Points on a hilly landscape, in no order, each with its height.
From any point a ball takes the steepest step (drop divided by distance) to one of its 4 nearest points. It stops when none of these is lower. Distance is the straight distance between rows; heights are no part of it.
gakav h=52.8: [ 67 152 174 105 144 156 109 115  92 168 149]
Zekeb h=43.2: [123 148 165 129 102 184 148 123 110 165 118]
gav h=32.1: [154 174 122 124 156 149 136 149 163 107 136]
fepu h=57.7: [ 73 175 171 103 162 152  98 141 117 145 176]
Vokul h=43.1: [107 175 161 137 196  79  97 112 178 141 121]
bov h=45.2: [139 191 149 127 165 145 121 151 164 115 144]
sevev h=42.7: [106 130 177 126 148 161 126  98  93 186 113]
zopin h=45.6: [155 171 113 138 167 109 133 125 167 104 105]
Goni h=64.4: [138 166 138 123 107 179 147 156 134 123 145]
garut h=34.8: [153  40 123 137 150  88 103 118 113 121 137]
Zotok h=69.1: [115  91 104 143 114  81 117  99  84 108 116]
mor h=7.2: [134  85  92 103  88 166 147 172 131 112 164]
Vil h=33.3: [146 154  95 143 151  96 134 116 156 102  92]
pama h=70.9: [140 116 156 135  97 179 160 108 122 180  89]
pomed h=79.5: [136 184 147 137 187 106 110 126 177 123 121]
Zaf h=48.9: [128 188 145 143 180  91 112 108 171 127 104]
lusat h=58.1: [146 117  89 113 110 163 149 171 139 102 153]
terup h=63.1: [125 187 161 117 131 174 134 146 133 130 153]
dugo h=81.5: [158  81  82 117 139 131 130 165 138  93 152]
bul h=45.0: [115  50 105  98  55 152 155 145 120 154 126]
zated h=72.7: [142 150 114 119  96 175 154 161 137 115 149]
fezi h=35.1: [155 177 120 128 158 131 129 146 167 108 129]
bopa h=51.6: [119  71 137 145 109  81  99  98  71 126 136]
Foge h=19.3: [108 180 156 152 175  70 108  95 171 150  97]
Fut h=54.7: [135 121 133 132  77 178 166 127 124 163  96]
pebes h=53.2: [131 153 147 129  88 185 155 147 126 146 129]
gifa h=61.4: [139 111  95 111  92 167 153 173 130 110 155]
bam h=49.6: [132 105 125 122  70 177 169 135 125 161 100]
Nav h=54.5: [104 174 178 116 129 177 124 131 111 153 154]
Teniv h=51.9: [127 137  92 146 128  78 137  96 128 106  83]
depir h=40.3: [159  40 145 147 139  87  94 109 111 130 136]
Rapo h=70.3: [141  71  91 142 141  86 118 106 110 104 116]
sagud h=25.7: [165  42 115 126 154  97  99 139 131 117 156]
nezim h=53.3: [158 126  82 131 147 121 138 145 152  89 125]
gere h=73.9: [131 181 152 117 121 179 142 152 134 127 149]
tiru h=56.7: [130  58  99  94  93 151 131 175 127 114 176]
bet h=63.3: [ 96 114 159 118 174 152 112  84  88 189 107]
mek h=43.8: [139 127  81 145 138  87 137 104 132 101  90]
Fem h=52.4: [107 184 169 115 143 169 118 135 121 147 161]
vesal h=56.0: [127  69 170 151  94  93  96  99  75 131 152]
defod h=75.8: [ 97 132  98 138  93  77 126  99  91 104 109]
ladi h=50.9: [159  37 120 110 140 115  99 166 141 110 174]
bib h=65.7: [108 148  98 145 108  77 136  96 117 110  88]
Tufar h=36.6: [103 185 139 152 125  72 132  96 150 136  78]
gubes h=30.7: [157  62  91 130 152  95 114 131 121 103 135]
Koz h=34.9: [119 181 145 154 158  81 122  98 165 136  85]
vufu h=49.7: [ 91 167 179 109 136 169 114 125 102 158 156]
domuv h=64.3: [ 98 104 113 131  93  80 114 101  66 105 134]
kegoz h=53.9: [133 133 169 135 102 180 151 112 114 177 103]
sume h=31.5: [118  50 108  87  74 155 140 170 123 130 167]
taren h=87.0: [110 186 163 118 189 127  96 142 160 129 159]
Lizul h=60.5: [131 166 161 123 106 183 143 140 119 148 138]
befe h=26.6: [109 185 152 151 156  72 115  94 166 145  88]
kago h=25.1: [112 147 181 128 125 174 129 112 102 174 123]
Pog h=58.5: [103  92 140 138  91  87 102 104  65 109 158]
Dek h=55.9: [ 93 188 172 103 165 149 102 143 131 137 174]
lipob h=40.9: [156 142  84 139 152 108 138 132 151  94 105]
suf h=67.9: [140 130 109 113  86 176 157 166 134 122 142]
duku h=47.1: [136  54 145 150 121  83  97 103  82 131 142]
Zol h=69.7: [110 102  95 142 112  83 121  94  87 106 108]
rilem h=57.1: [134  90  87 144 131  82 121 102 104 107 106]
lavod h=71.8: [162 104  74 118 143 129 138 160 141  88 145]
latu h=59.3: [130 166 108 148 140  79 135 101 148 116  78]
Tuni h=56.5: [129 131 131 122  75 181 164 144 123 143 121]
dabik h=45.5: [129 124 175 136 134 168 136 104 110 183 104]
gobe h=58.6: [141 183 134 134 172 112 121 126 172 114 112]
Sakat h=34.7: [162  51  91 126 155 105 111 140 132 105 152]
bori h=86.3: [153  71  83 111 129 133 128 172 136 101 171]
fekel h=44.7: [123  88 109 115  61 170 168 148 123 146 118]
mabu h=15.2: [154 162 108 126 142 149 138 157 155 101 136]
kega h=40.1: [117  70 103 102  59 165 157 161 116 138 141]
nekof h=51.8: [125 190 158 122 175 146 109 148 157 126 156]
gunut h=40.4: [108  35 127  77  56 149 131 156 124 148 157]
nekop h=34.3: [154 145  95 121 128 155 147 163 151 100 144]
Mif h=27.0: [119 185 155 150 178  77 113 103 173 144  98]
Tek h=48.7: [102 172 115 148 102  80 136  95 134 118  80]
tarat h=55.4: [133 183 129 152 160  89 128 106 165 122  88]
Fetov h=41.0: [101 157 181 120 130 173 124 120 104 170 140]
Ledi h=33.1: [146 107  77 142 146  91 133 115 126  97 100]
Nim h=61.6: [130  68 108 147 126  81 105  96  91 117 121]

Call two points neighbours if one is among the 4 nearest of the other. Go from one point of each pair to the other, from neighbour to neighbour, staying as low as possible. Name the highest point that can't be avoided.
mor, sagud => Nim
Vil, Foge => Teniv
Vil, mabu => zopin
mor, kago => Fut

Where does a ball stop that starts at each point below?
Tek => Foge
taren => mabu
fekel => mor
tarat => Foge
terup => kago
Goni => kago
Lizul => kago
duku => sagud
domuv => sagud
Rapo => sagud
gobe => mabu
pomed => Foge

Two balls start at each pair of points below. Name the first point that both come to, or write none.
gere, Nav => Fetov
Fut, suf => bam
bib, Zaf => Foge
Tuni, bul => mor
